Points, in no order, along strands that fork and pass close to each other.
Two points are linked if the straight distance between their rows is under 74.5. Some points are linked to none.
<1001>: [  0   7   1 -27 -27 -16   4   6  17   2  23 -11 -23 -11  27 -32  17   4
  12 -15 -18  25  21 -19 -18  -3   9  26]
<1512>: [ 17 -15   7 -15  23  12 -18  14 -21  10  18  -5  14 -14 -13   1 -22   3
  16  -1  26  -2 -13  -7  20   6  22 -30]
<100>: [ 22 -13 -23 -27  27   0  13  -4  -5 -10  -5   5 -21  -4  -5 -26  12   8
 -11   2  11  15  -9   0   6 -20  -1  -3]
<1074>: [  0  -1   9  -7 -11   2  -5  -4  22   3 -19  26  11  16  13  16  10   1
  -3   2   1 -26   4  -7  24 -39 -22  20]
<1494>: [  1 -26   3   0 -22  -6  -1  17  22   7  20 -10  -4  -5  28   2 -18  37
 -19 -14   3   0   1 -27  26 -11   7  -2]
<464>: [ -2 -16   8 -36  13  19  26 -13   1   9   6   9   7 -19  -1  10  -1 -12
   0  -8  -3   7  11 -20  -7  17   2  18]
<1008>: [ 16  -2  14  -5  -7 -15 -14   7 -23 -27  -5  10   4 -15   3  26 -15  -1
  -5  23  24  18   2  -2   2  15  -6  -5]
<695>: [-13 -14   0  -6 -12 -11 -21  -4 -15   4  18 -32 -24 -34   3 -24  -6  21
  13  -1 -10   7  17   5 -27   2  20 -10]
<893>: [ -9  -2   2  21 -37 -10 -31  -4  21  11  -4   3  21  -4   6  21 -10  22
  -6  -8   0 -18   2  18  41 -10  -3   3]
<1683>: [  3 -28 -10  -1  18 -20 -17 -13   0  -6  10  -2   6 -51  -8   7 -10 -15
   7  -5   0  13  13  -1   3  24  15  -9]
<577>: [-22  12 -21 -14  37   5  26  -1  10 -11   6 -12 -19  23 -16 -18  10  19
 -29   0 -22  18  -6   4 -24  -6   5  14]
<46>: [ -6  -2  21   7  -2  13  -5   8  15  -6  24  -3  24 -28  -8 -17  16  -1
   7 -15  -1  -9  18   9  -6  15  38  16]
<192>: [ 19   4   3  10  11 -19 -11  20 -27 -42 -23   4 -12  11  -4  13 -12 -12
  -4  29  27  14 -10   0  -3 -12 -20 -24]
<767>: [-12   9  -7   9  17  22  -5 -26 -19   5 -10  21  16  -8   5  15 -25   0
   7  -8   6 -30   6 -21  40 -17  -5  30]
<350>: [-19  -2   3   0  22  -9  -3  12   0   8  11 -19   2  22 -21 -14  -3  -9
   9 -10  -9  21 -10 -21  -9  32   9 -19]
<1613>: [  1  34   0   7  44 -11  12 -17   7 -15 -22   7   6  15 -30   4  17  -6
   7  -5  11   9   5  13  -8   7  -1  16]
<637>: [  6  43  19  23 -24  -1  -8  12   2 -22 -17  13  24  13   9  12  14 -19
   4  14   9  -3   5  10  -1  23 -11  21]
<1317>: [  3 -18  32 -14 -12  -4   4  20  26  11  -4 -15   8 -27  -2   2  14   4
  22  -1  -8  -6  12 -21 -19  17  13 -23]
<1452>: [  3  11  -6   4 -16 -20  10 -19 -12 -18  12  23  15  17   3  10   4  -9
  -5   9  13  30  10   4   8  18  -2  34]
<962>: [ 19 -13  19  21  -4  -8   8   5   0   5  -5   3  13  -3 -24  14  18 -46
  13  -3  18 -12 -12  21 -21   5  10 -37]
<17>: [ -7 -27  10  33   0 -19 -10   8   5  -5   6  -2  -5 -16 -10  -8 -11  -9
  -3   3   5  -4   5  10 -37  -8  22 -11]
<213>: [-25  14  -1 -15  -4  34 -22 -24 -21   6  -8   8  29   4   7  29   0 -15
  -1  17 -18 -27 -13  16  30 -12 -22   4]
<1703>: [ 12   8  -1  -6 -34   9 -17  16 -38   5   3  -2  -1   2  22   9 -22  23
  -3  21   5  -2 -22  12  26  -2  -8 -10]
<821>: [  4 -20   0   6  29 -36  14  -5   5 -31  -8   7 -14  26  -5   4   8 -29
 -12  11  14  28  -1  -9 -35 -12 -15 -14]
<801>: [ -1 -13  12   2   5 -18  15   0 -17   3  -8 -17 -38   8  13   1 -12   0
  -2   3  15  19   8 -21 -46 -14   3   8]
<710>: [-31  -5 -18  17  -8   5   2  -5  11   8   7  -9 -16 -24 -14  -3 -31  40
 -12 -18 -19 -17  38  -2 -10  22  13  10]
<1367>: [ 21 -13  -2 -27  16 -16  11  19  16 -18  -1  -7  -5 -24 -12 -24  43 -26
   8  -5 -10  16   0   1  -1  15   5 -15]
<908>: [ -7  -8 -20   9  28 -12   1  -4  22 -20   4  23  12  15 -11  17  -6   0
 -27  -2  18  22  -8  -3  38  -2  -1  11]
<1290>: [ 21 -20 -25  25 -16 -32 -16 -18 -20  -7   9  12  15 -24   8  -7   3 -30
   5  14   0  14   5  18  -6   1  -5 -16]
<648>: [-16   6  -3  11  26  21   4  -6  13   3 -15   4  13  30 -10 -12   1   1
   9   5 -16  -9 -12  -7   3 -17 -15  -8]
<697>: [ 11   1   7 -51  -3  -4  13   1  14  -7  34 -12  16  -5  11 -29  46   0
  20  -7  -3  20   3 -11  28   3   0  -6]
<309>: [ 16 -17  -2  29   6  -2  13  26   4   6  -1  16   1  23 -18 -12   4  -5
 -15 -23  10 -13 -13   4   8 -18  33  -8]
<971>: [ -8  25   1  -2 -18   2 -12   5  22   6 -42  15 -16   6  11  10  16   4
  -3  -4 -24 -41   5   7   3 -21 -17  21]
<189>: [-14  25 -14  10   2  17  -2  -1  13   7 -15  16  20  33  -1  -7   6  -3
   0   6 -32  -8 -10  -6  30   9 -22  11]
<1260>: [ 40  11 -12  -8 -16 -19  16  -1   4 -25 -23  16  -9 -13   4 -11  31 -21
   7  15  21   8  15   9 -12 -10 -23   4]
<871>: [ 22 -32   5   8  22  -5  -1  11  10   2  -7  23  25  -3  -2  14 -14 -13
   3  -1  14  -3  -4 -29  26 -14   2 -18]
<179>: [-20 -34 -13 -14   3  -1  -9 -20   5  19  30 -26 -16 -25  -9 -23  -6  16
  11 -23  -7   3  13  -2  -2   0  23  -5]
<35>: [-10  11  17   2  30  23   8   3   9  -9  -2   1  30  21  -3 -28   9   3
  24  15  -9  -7  -2 -31  -5  -4 -13 -13]
<545>: [ 24   0 -35  11  -4   0 -13 -19 -11  10   0   6   5   0  -3  -6   0  -9
   6  -1  -3  -4 -13  22  33 -12 -13  -9]
<602>: [  3  15   5  18  19 -13  -5  26 -26 -22 -34  -2 -35  24   0  23 -18  -6
 -16  10  12   3 -18   2 -10  -4  -3  -6]
<684>: [ -7  -2  17 -10  36  18 -14  -3 -17   6  14 -10  11  20 -16   3 -36  23
  14  -6  27   5  -9 -15  13  -6  11 -17]
<837>: [ -6  23  -9  -6   6  19  -4 -21  -1   1 -13  -7 -15  -2  -4 -13  20 -10
   8  10  -5 -14  -4  39 -27 -18 -13  -5]
<1192>: [ 30  -1  16  15  -6 -25  27  30   6 -25  -3   1 -18   1  11 -13  29 -25
 -11 -12  14  13   8  -6 -37  -1  19   9]
<528>: [  7  26 -10  18  -8 -21  10   8  -1  10 -14  13 -18  47  -8  -6  -3   2
  -3 -12   3  11  -9  -1  13   5  -5  19]
<54>: [ 11  13   8 -25  -8 -14  -2   2  18  -7 -11 -12  -3  13  -8   2  27  10
   0  -5   6  34   5   6  14  35  -7   9]
<275>: [ -4 -10  24 -30   3  19  10 -10  26  -1   5  -6  -3  -7   4  11  -3  39
  -8 -12  23  -3  12  -7  19 -23   1  17]
<1023>: [-22  19   2  14  -3   1   5 -25  27   6  11  16  13  35   6   0   1  14
   6  -8   2  -3  15  11  -5 -25  -7  38]
<711>: [ 14  16  -5  37   6 -11  13  14  11 -10 -22   8  17 -15  -6 -29  19 -28
  11  10  -9  -3  10  -8 -17  17   6   5]
<376>: [  4  28  16  31 -25 -15   6   7 -32  22 -22 -17 -14  22  -3  18  -8 -24
  19  -7  17 -18 -10  10 -10  15   5  -8]
<385>: [-12  27   6  -5 -28  20   6   7  -3  19 -25 -17 -22  -6  -3  -3 -19  23
  10 -11 -12 -18  21  -3 -23  36  -5   1]
<1100>: [-31  -4 -14  23  11  15   5  -4 -29  23  -6   1 -27  16 -21  18 -42  -5
  -8 -15 -12 -32  -4  -2 -17  -5   4  -2]
<1571>: [  9 -10   6 -11 -13 -24  13  -1  14 -18  14 -11 -18  19  29 -17  25   3
 -13   8  -9  19   5 -11 -31 -16 -17  -9]
<1402>: [ 12  -7 -14 -27  10  18   8   6 -34  -7   2   5   0  -3  16  -6   0 -19
  -6  34  -8  15 -29   0  -6   5 -19 -19]
<158>: [ -9   5  17   2 -35   7 -29  13  -8  16   8   5  10   7  16  27 -21  15
  -6   7  -5 -29 -12  13  36 -14   0   3]
<1548>: [  1  11 -11   4 -16   6 -15 -26  -8  14  -3  -5  -9 -15   9  -6 -16  26
  21   5   7  -8  26   9  -5 -13  -9  19]
<1324>: [  6  24 -23  36   8 -19  -6 -34   1 -12 -39   0  -8 -13  -2  27  11 -22
  13   3 -12  -4  12  20 -24   1 -32  13]
<122>: [ -8 -36   6 -23  20 -28 -11  -3  25  -8 -10 -21 -11 -14 -14   9   6  -2
  -1  -4 -10  25   5 -14 -23  10  -5 -11]
<1531>: [-22  -1 -25   7   6 -19 -13 -32  34  12   5  -8  -5   6 -21   0  -7  30
  -8 -20  -5   7   9   6  27  -2  -4   1]
<1561>: [  7 -45 -18   1  15 -16 -15   5  -2 -11  28  12  12 -40  -6  -5  -9 -24
 -11  -7  11  11  -3  -7  10   5  31 -14]
<599>: [  8 -16 -19 -14  15  20   7  -3 -17  -4   7  15   3  -9  19 -25  -5   2
 -10  19  -1  12 -14 -12   8 -13   0   6]
<1453>: [-13  34 -32  19  18   7   1 -19 -24   8  -6   0 -15  31 -14   8   8   1
 -15  -8 -11 -19 -17  38  17 -20  -6  21]
<1280>: [ -8  29  13  35  16  -4   4  17 -31   0 -38 -11 -28  16  -5  17 -31 -23
  -3   0  11 -12 -18  -2 -16  12   2  -3]
<51>: [ 25   7  -3 -22  10  10 -17   2   1  -1 -17  -1 -10 -22  -8  14   1  18
  -4  -7  25 -11 -12  15  44 -14   5  -1]
<441>: [ -4  10  -3   9  36   0  21   5   8 -21 -24  -7  -9 -16 -15 -14  15 -31
   1  13 -12  10   2 -14 -38  24  -1  -6]
<949>: [-16  -5 -34  17  35  17 -29   1 -22 -10   5  -4   1  -7  -9   0 -43  10
 -11  15 -10   0 -16   9  -9   7   2 -14]
<48>: [ 15   0   0 -28  -1 -11  -6  -6  -5 -10  19  -7  22  -7   2 -37  22  -5
  33  17  11  23   1  -8  15   6 -10 -21]
<995>: [ 19  -1  21 -19 -29  11  19  19   3 -10   5  21 -15  12  33  21   6  13
 -23  -4  19  -6   3   0  -8 -37  -4  21]
<1178>: [ -1 -10   0  19   1 -22   0 -18  -5  19  -5   5  10  18  -4  -8 -14   5
  25   0   8   7  10 -25   1  -4  -8  -8]
<1428>: [-17  14  23 -11   2  13  14 -17  -5  29 -13 -16 -10  11 -16  15 -13   5
  21  -9  -3  -2   5  -1 -30  26  -8  -2]
<1423>: [ 15  -2  -1  15 -14   3  13  20  21  17   4   6 -13  20 -12 -11  10  19
 -12 -37   5  -9   1   0  17  -2  33  19]
<1709>: [ 20   2   8   2 -32 -11   7  18 -26  -1 -21  17  -3  -3  20  25 -10 -16
  -7  22   4  11  -7  -8  -4   7 -12   6]
<1193>: [  7   4  30  12 -15  -6   1   4  15  10  -7 -13  17 -15   4 -19  10  -3
  41   9   4 -15  14 -11 -38   4   5 -21]
<1189>: [ 20   2  -4  -6  -5 -13  -4  29 -30 -26  15  -7   6 -32   3 -22  12  -9
   6   9   3  25   3  -7   6  35  26   1]
<1191>: [ -3  40 -24  21  14 -26  11   5   0   0 -21  -8 -12  33  -7 -13  -6  24
   9   6  -8   8  -5 -13   4   4  -9   6]
<1419>: [-14 -35  21 -36  25  -1   2  -8  -3   7  52 -13  14 -13  -9   0  10 -15
   5 -10  13  16  -1 -11  10  -7  14 -21]
<62>: [-28  16 -14  27  -4  27   1   5 -33  15  -3   0 -20  18   5  -3 -29  -4
 -16   3 -20 -35 -14   7 -16 -13  -6   1]
<1536>: [ 13  31   1  -3  11  -3  12 -25  -9   4 -11   1   2  20 -22   8  16 -11
  13 -17  18  12   7  34   6  13   3  19]
<1286>: [ 23 -18  19 -28 -30  -8  13   6   0  13  11  -2   3 -11   6  14  15  -6
   3  -3  21   8  -2   9   5   9   9  -2]
<1541>: [ -7   1  19 -11  -1  27  -2  11   6  -1  33 -19  29 -15  -8 -26  22   3
  -2  -1  -4   0   1   8   4  13  24 -12]
<727>: [ -2 -11  16  -1  11  14 -11 -18   2   8  -2   9  16  -8 -23  28   2 -16
   2  -8  13 -19 -10  27  14  -4   1  -4]
<335>: [-25   2 -12  14  -6  12 -17 -20   1   1  -6  -4 -14 -30   1   8 -40  46
  -3  -4  -7 -17  28  -3  -7   0 -10  14]
<1566>: [  1  -2  23   4  -3   3   5   8  -9 -11  14   1  33  -4 -15   8  18 -45
  14  14   4   7  -8  13 -15  33   3 -18]
<1228>: [  9 -21  28   7  12   5   1  17  20 -22  -3  14  31   2   3   6  13  -3
  -5  16   9 -17  -5 -11   1 -28  -4 -24]
<937>: [ 33  11  15  -9 -19  -1  25  22  12 -11  -5  11 -23   1  20 -12  22   1
  -9 -10  15   1  10   1 -23 -23  19  27]
<782>: [  6 -37  13   8 -16 -11  -2  26  11  -5  24   0   7 -22  29 -10 -14  19
 -15   4  -5   8  10 -33  -3 -13  17  -6]
<1499>: [ -7 -18  34 -36  17  10   9   8  -2   3  42 -20  22 -16  -7  -4  25 -18
  20  -3  -7  11   2 -10  -8  18  18 -17]
<129>: [ 14 -15  21 -17   4  31   5  19 -14  11  16   4  17 -23   6   9 -14   9
   3  11  15  -8 -14 -12  16  -1  20 -16]
<187>: [ -3  47 -25  29 -16 -33   6 -21   7 -12 -27  -5  -3   8  13   1  12  -6
   7   9 -10  11  13  17 -24  16 -24  18]
<1651>: [ 22 -11   2 -17   8  -8  20  25   4   3   1  -8 -24   3  -7 -26  38 -34
  -3 -14   3   8 -18  12 -21   5   8 -26]
<1408>: [-17 -10   9  12   6  19  18  11  -9 -10  23  -3 -17   8  15  -3 -19  30
 -33   0   5  -1   6 -13 -22 -16  20  23]
<1237>: [ 12   0 -13  22   5  -9  12  18 -20  18 -15  17 -14  44 -12   0  -8 -22
  -4 -14   9  -2 -27   0  22  -7   8  -3]
<912>: [ -8   0   0 -23  -7  20 -15  15   7  -1 -26  -1 -10  10  11  17  -4  16
  -7  20 -23 -19 -14  -6  24  -7 -29 -13]
<293>: [ -7 -13 -17   3 -31  -2  -6 -14  35  14  -9  11  13 -15   4  16  -8   0
 -16  -8 -22  -3   7  -4  21   3 -17  13]
<1364>: [ -1   9   7 -24  21  19   4 -14   9   2 -16   6 -10 -11 -16  17  -5  22
  -3 -16  24  -6   2   0  36  -3  -1  26]
<972>: [  6  18  33  16 -12 -14   6  18  -1 -25   5  -2  29  23   0  -1  17 -17
   6  16  17  11   2   1 -12  20  -1 -13]
<880>: [-13  15   2 -14  -1   3 -31  -3 -24   7 -28  -3  -3  22   9  19  -9  -1
   2  19 -19 -25 -17  -4  28 -12 -32  -9]
<927>: [-15   8  -8  18  14 -16  -9 -24 -11  14 -15  -5  -1  25  -8   0 -34  24
  22   3  -4   8   3 -23  12   6 -18   6]
<661>: [ 16  16  29 -15  11  15  -6  11 -14   9 -19 -13  -8  10 -11  13   1  20
  12  -2  19 -21 -12  12  16 -20  10 -17]
<750>: [ -8 -13  22 -29 -10  40   8   8   6  14  37 -15  20 -31   3  -6   3  23
   3   1   2 -20  -1   4  11   3  26 -13]
<901>: [ 12  11  -9  27  -6  10   8   8  13   8   2   4   9 -32  -3 -40  15  -5
  17 -13 -16 -17  16  -7 -18  12  28  17]
<1150>: [ -5 -16  -2 -32 -15  28   6  -7 -15   9   4  -2 -14 -14  17   3  -8  -7
  -4  30  -8   4 -18  15 -29  -5 -22  -8]
<1508>: [-20  16 -25   2  27  12  16  -8   4   2   3   8 -16  23 -30   2  -2  10
 -22  -9 -11   0 -15  24   0 -15   8  26]
<698>: [  1 -42  -1  -8   8  -7   4  23   4  -5  38  -3  -2 -34  16 -16   6 -10
 -10 -15 -14  11   4 -28  -3  -3  33  -1]
<579>: [ -1 -10  -8  22 -46  -3  -2 -11  14  19  -4  18  19 -11  19   2  -7 -20
   5   5 -21  -6  10  -2  -9  11 -13   8]
<885>: [  8  -5  17  -3 -13  -9 -11  24 -29 -11  20 -20 -12 -28  13 -10 -10  10
   0   5   6  16   1   0 -16  14  31 -17]
<1333>: [-14  35  -5   3  -4  12  -3  -7  21   2 -36  -9 -22  11   2  -6  23  -1
   5   4 -17 -35  -1  17 -18 -28 -24  -1]
<726>: [ 26 -30   7 -42  14  -8  10   9  -3 -11  18  -5 -14  -3  16  -8  13   9
 -16  -4  10  19 -10 -17   4 -19  -6 -25]
<52>: [-35 -18 -30  -1   2 -11 -10 -31  10  22  36 -21 -13  -6 -22 -12  -9  16
  -5 -27  -8   9   2  13   9   9   5   1]
<594>: [ -8  -1 -20 -23   8  34   6 -15  -4  14  -6   1  -4 -28 -11  10  -9   0
  -9  -3 -25  -9   5   8   5  24  -8   8]
<474>: [-15  -1  -4  10  28   9 -10 -12  15 -10   0  -7   1   5 -12 -28  11   6
   4  18  -4  -6  -8  20 -26 -25  -2 -11]
<1654>: [  3   5  46 -20   0   9   3  20  -2  -4 -22 -16 -12   0   0  26   1  21
  13   7  16 -16  -4   1 -17   0  -2 -17]
<390>: [  0  28 -35  13  -7  16  -2 -34 -27  24  -8  15   7   7   5  22 -10  -8
   2 -17 -14 -22   8   0  30  -3 -16  35]
<1005>: [  9   2 -15 -10 -18 -14   7  -7  13   2  23   1 -11 -17  29 -36   6  18
  18 -18   5  12  21 -26  15 -10  17  35]
<828>: [-24  28  -8  37   3   9  -3   6   3  10  -3 -14   3  11 -14  -2 -14  19
 -11   0 -23  -7   2  12   0  28   9   4]
<959>: [  8   2   4 -15   2  -5  20 -13 -20  -9  15  10  -6 -12   5  -5  13 -23
   7   1  12  26  15   0 -19   8   1  27]
<337>: [ 10   9  17 -20 -52  20  12  28   6  29   6  -7 -11  10  19  -2   3   8
   0   5  -6 -21 -18   7 -14  -4  -1 -18]
<477>: [ -2 -28  -3 -24  26   7 -22  11  13 -18  -8  -4  -8   0   1  20 -21  13
 -30  13  -6  14 -12 -14   5   3  -9 -25]
<1349>: [-19  -8 -35  -7  32  33  -8 -14 -12  -6  15  -3   0  -5   6 -21 -22  25
 -10  18  -6   2 -10   2  16 -17  -4  -3]
<224>: [  3  18  -6  14 -25  -7  -8  -4   3   4  18  -2   2   5  16 -38  -8  28
  14  -3   8   5  18  -2   2 -10  10  17]
<354>: [ 20 -15 -11   7 -30 -16  -1  12 -19   2  28   5  20 -24   6 -20  14 -28
  13   6  -2   9   0   1   7  21  17 -14]
<639>: [  2  -7  19  14   2 -16  -1   1  -3  -1   0  18  31  33   0   1 -18   1
  17  10  15   0   2 -30  28 -12 -10 -10]
<1542>: [-26 -10 -11  -5  14   4   9  14  30  -3   7 -10 -22 -17 -19 -11  -4  30
 -19 -19 -20   2  25  -9 -15  20  24   7]
<1164>: [  8   1  -7  14  34 -26   2  -4   4 -22 -20  21  16  21 -30  19   4 -18
  -1  -3  13  10   1  -7  25  11  -6   1]
<1148>: [ -1  -6  -2 -11 -29  20  10  12   6   2   8  19 -13  15  34   2  -5   7
 -26   5 -10  -4  -6   4 -13 -26 -11  19]
<497>: [-19  21  18   3 -12 -12  12 -14  22 -11  -5   2   2  48   6   1  15   4
  -5   9   6  15   2   9 -17 -14 -29  12]
<124>: [  9  17 -20   9 -18  -2   4  -8 -16  19  -2 -18   4  -1 -12  -8   9 -23
  14  -9 -19  15  -7  16  -3  45  -8 -12]
<575>: [ -6  23  11  36 -25   4 -25   8 -15 -14 -24  12  11 -22  17  19  -9 -18
  -2  25 -12 -38   3  10 -12  -6 -10   2]
<506>: [ 19  -4   5 -16  11   5  15  17  -7  -1  22   1   6  30 -21 -19  28 -26
  -5 -10   9   8 -22  13   0   3  11 -28]
<1086>: [  2  -7  17 -17 -12 -12  25 -11 -23  12  12  -1 -22  12   7   3  -1  -6
   4  -4  22  23  14  -7 -37  -3   6  24]
<1039>: [ -6  -7   3  16  17 -10   4   2   4 -34  24  13  10  17   4   2  -4  16
 -26  -3  31  20   2  -4  22 -12  16  16]
<119>: [  3  11 -33  18  29   0 -28   1 -13 -12 -21   4   2 -13 -11  17 -30   4
  -8   7  -8   1  -7  -1  21  15  -2   2]
<1166>: [  0   3  12   7 -32 -23   6   7  24  -6 -11  -7 -17  33  23  -1  12   4
  -9  14   3   5  -6  12 -25 -25 -21 -10]
<1677>: [  6   3 -29  22  -4  -9 -24 -14  -4  13 -28  11  -3   6  -7  13  14 -35
   3  -5 -14 -30  -8  21  22 -27 -20 -13]
<1021>: [  7  35  -9  13 -25  -2  -4  -5   9 -14  -2  21   5  -2  14  20   4   2
 -16   1  -3   9  12  26  15  18 -11  36]
<589>: [-11  -1  -5  36 -18  -4 -40 -10 -13   3 -25   4   5 -26  10  38 -20   0
  -7   4 -28 -43  10  13  -2  -8  -1  -4]
<1083>: [  4  -1   2  25 -26   0   1  11 -11   7 -15   9   7  -5  17   7 -11 -25
   5  19  -2 -18 -12  -1 -18   2 -10 -14]
<1465>: [  6   3  23   9 -18   7   5  -6   9  19  -5   3  15   1 -21  20  14 -23
  14 -14   9 -25  -2  33  -9  -3  10  -9]
<57>: [  5   9  -6 -27 -36   2  12   0  18  14   4  -1 -13 -14  23 -23  16  -9
  19  -5 -21   8  16 -13 -34  14  -3  11]
<44>: [-12   5  39  -7  11  15  11  12 -15   8 -15 -11  -1  31  -2  27 -22  -7
   8   5  11  -4 -12 -17 -23   6  -9 -12]
<97>: [-16 -27 -25 -18 -12  20  -7 -19  21  18   5   2   4 -22  -5   9 -11   3
 -15  -5 -14  -1  -7  13  27   5 -12  -3]
<1478>: [ -3 -42  14 -22  -9 -11  -4   3  31  20  -3 -11   3 -27 -17  12   6  -1
   6  -3  -9   1   2   0 -10   7   1 -31]
<453>: [ 10  -5   9  -7   9   8  11  -1  -5  -5  16   8  42  -3   9 -28  19 -21
  28  20  -1   9   0 -29  -2   5 -13 -23]
<1026>: [ 21 -14  14 -33   4 -12  13  15  -5 -17  27 -20 -22   7  35 -16  15  24
 -22  -8  -8  28   2 -31  -2 -12  -7  -5]
<1430>: [-18 -15  -4  16  24  -2  -4  -4  -9 -23  23   3  -1   3   0   4 -23  20
 -18  11   9  23   1  -4 -12 -15  15  15]
<913>: [ -9 -19  11   0  -5   0 -17  25   7 -11 -20  -4  -8  11  12  24 -13   6
 -21  18 -21   0 -19 -10   2   4 -17 -24]
<1617>: [  2  -6   5  -4  -5   5   2  13  20  23   0  -3  -2  22  -6   0  -7  22
 -11 -27   1  -6  -2 -11  33  10   9   1]
<1263>: [ -8  -5  -8 -10  35  -7   7   4  28 -11   8 -13 -18   6 -16 -13  16  24
 -22 -17 -11  17  -1   4  -1  15  16   6]
<311>: [ -7   2  14 -18  20  16 -19 -18 -33  -8  -8  16  23   3  -5  41  -7 -17
   2  16  17 -20 -12  12  27 -17 -16   1]
<538>: [  0  11 -28  30   9 -13 -22 -13  -1 -11 -34   6  -4 -16  -7  28 -14  -5
 -12   8 -25 -12   4   2   5   5 -16   6]
<1227>: [ 27  -5 -48  26  -7   2 -20 -40 -22   6   9   6  17 -24  10  11  -1 -16
  13  -3  -7  -1   6  20  17   7 -10  -8]
<1006>: [  2  22  -2 -21 -37  15   7  20  12  19  -5  -2 -12  -5  11 -16 -12  23
   5 -13 -18  -1   8 -13  -9  30   0  16]
<857>: [-30  15 -13  29  16 -10 -12 -34  21   0  -1   4  15   9 -14  19  -6  21
  -5 -12  -8 -18  18  10  20 -15  -3  33]
<1488>: [-21 -34  -7 -32  -2  -1   0 -15   4  19  53 -18   3 -31  -3 -14   5   1
  11 -27  17   9  -1 -12  23  -5  21   1]
<1395>: [-22  12  -8   1 -20  30  10   7 -11   9   0  10 -22  11  14   3 -17  23
 -26   0 -16 -21   4   3 -24 -16   0  29]
<431>: [ 19  -1 -15 -19   0  15  10  -5 -11  23  11   3   3  21  -8 -18  19 -11
   3  -7  14   6 -24  23  30  -3  -2 -12]
<1530>: [  3 -22   1   2  20 -16  12  -1   4  -9  32   4   1  20   2 -33  17  -5
   5 -12  10  16   4 -22  -4 -18  15  -5]
<1658>: [-13   0 -15   3  25  35 -17 -19 -17  -6  13   5  16 -26   7   1 -29  17
  -3   5  18 -19  -6  -8  35 -17   4   6]
<731>: [-13 -13 -11  11  30 -29   0  -9  15 -23  -9  -1   3   1 -20  -2   9 -23
  -4  12  -8  24   2   3 -28  11  -7 -12]
<1275>: [ 11  20   6 -12 -22 -16   5  -4  11   9   7  -6  -4  10 -12  -8  29 -17
  15 -21   3  24   6  22  -7  36   4  11]
<773>: [  5  26   4  11 -13   2  -7   8  -1   2 -26 -19  -2 -25  -2   0   4  -1
  18   5 -12   0   3   5 -13  44   2 -11]
<1582>: [  1 -17  35  -7  -3  -4   1  -7  25  -2  -4   6  21   6   3  26   4  14
  -1   3  24 -10  14  -3   6 -39  -5   5]

A fork is a point with three links, a tip a point with one. Leave the first point through the second and follow the links. Name the first fork or tip that comes.
<309>, <1237> | <1582>
<1408>, <1430> | <1275>
<1566>, <962> | <477>
<1542>, <710> | <385>
<477>, <913> | <959>
<545>, <1227> | <179>
<385>, <1006> | <1453>
<1237>, <309> | <1683>

Follow the links from the first point to the second, and from the first to the third. Name the last point that the two ways share.
<528>, <971>, <1364> | <1582>
<390>, <1227>, <1499> | <179>
<901>, <1367>, <100> | <179>
<880>, <949>, <192> | <1083>
<1148>, <710>, <1364> | <385>
<1548>, <639>, <1430> | <385>
<474>, <57>, <1683> | <1582>

A fork is a point with three links. Follow the links from the first point to the second and name the forks in between, in order.
<962>, <589> | <959>, <293>, <1083>
<431>, <1571> | <545>, <179>
<1582>, <1100> | <385>, <1275>, <1395>
<1536>, <453> | <1275>, <385>, <1582>, <648>
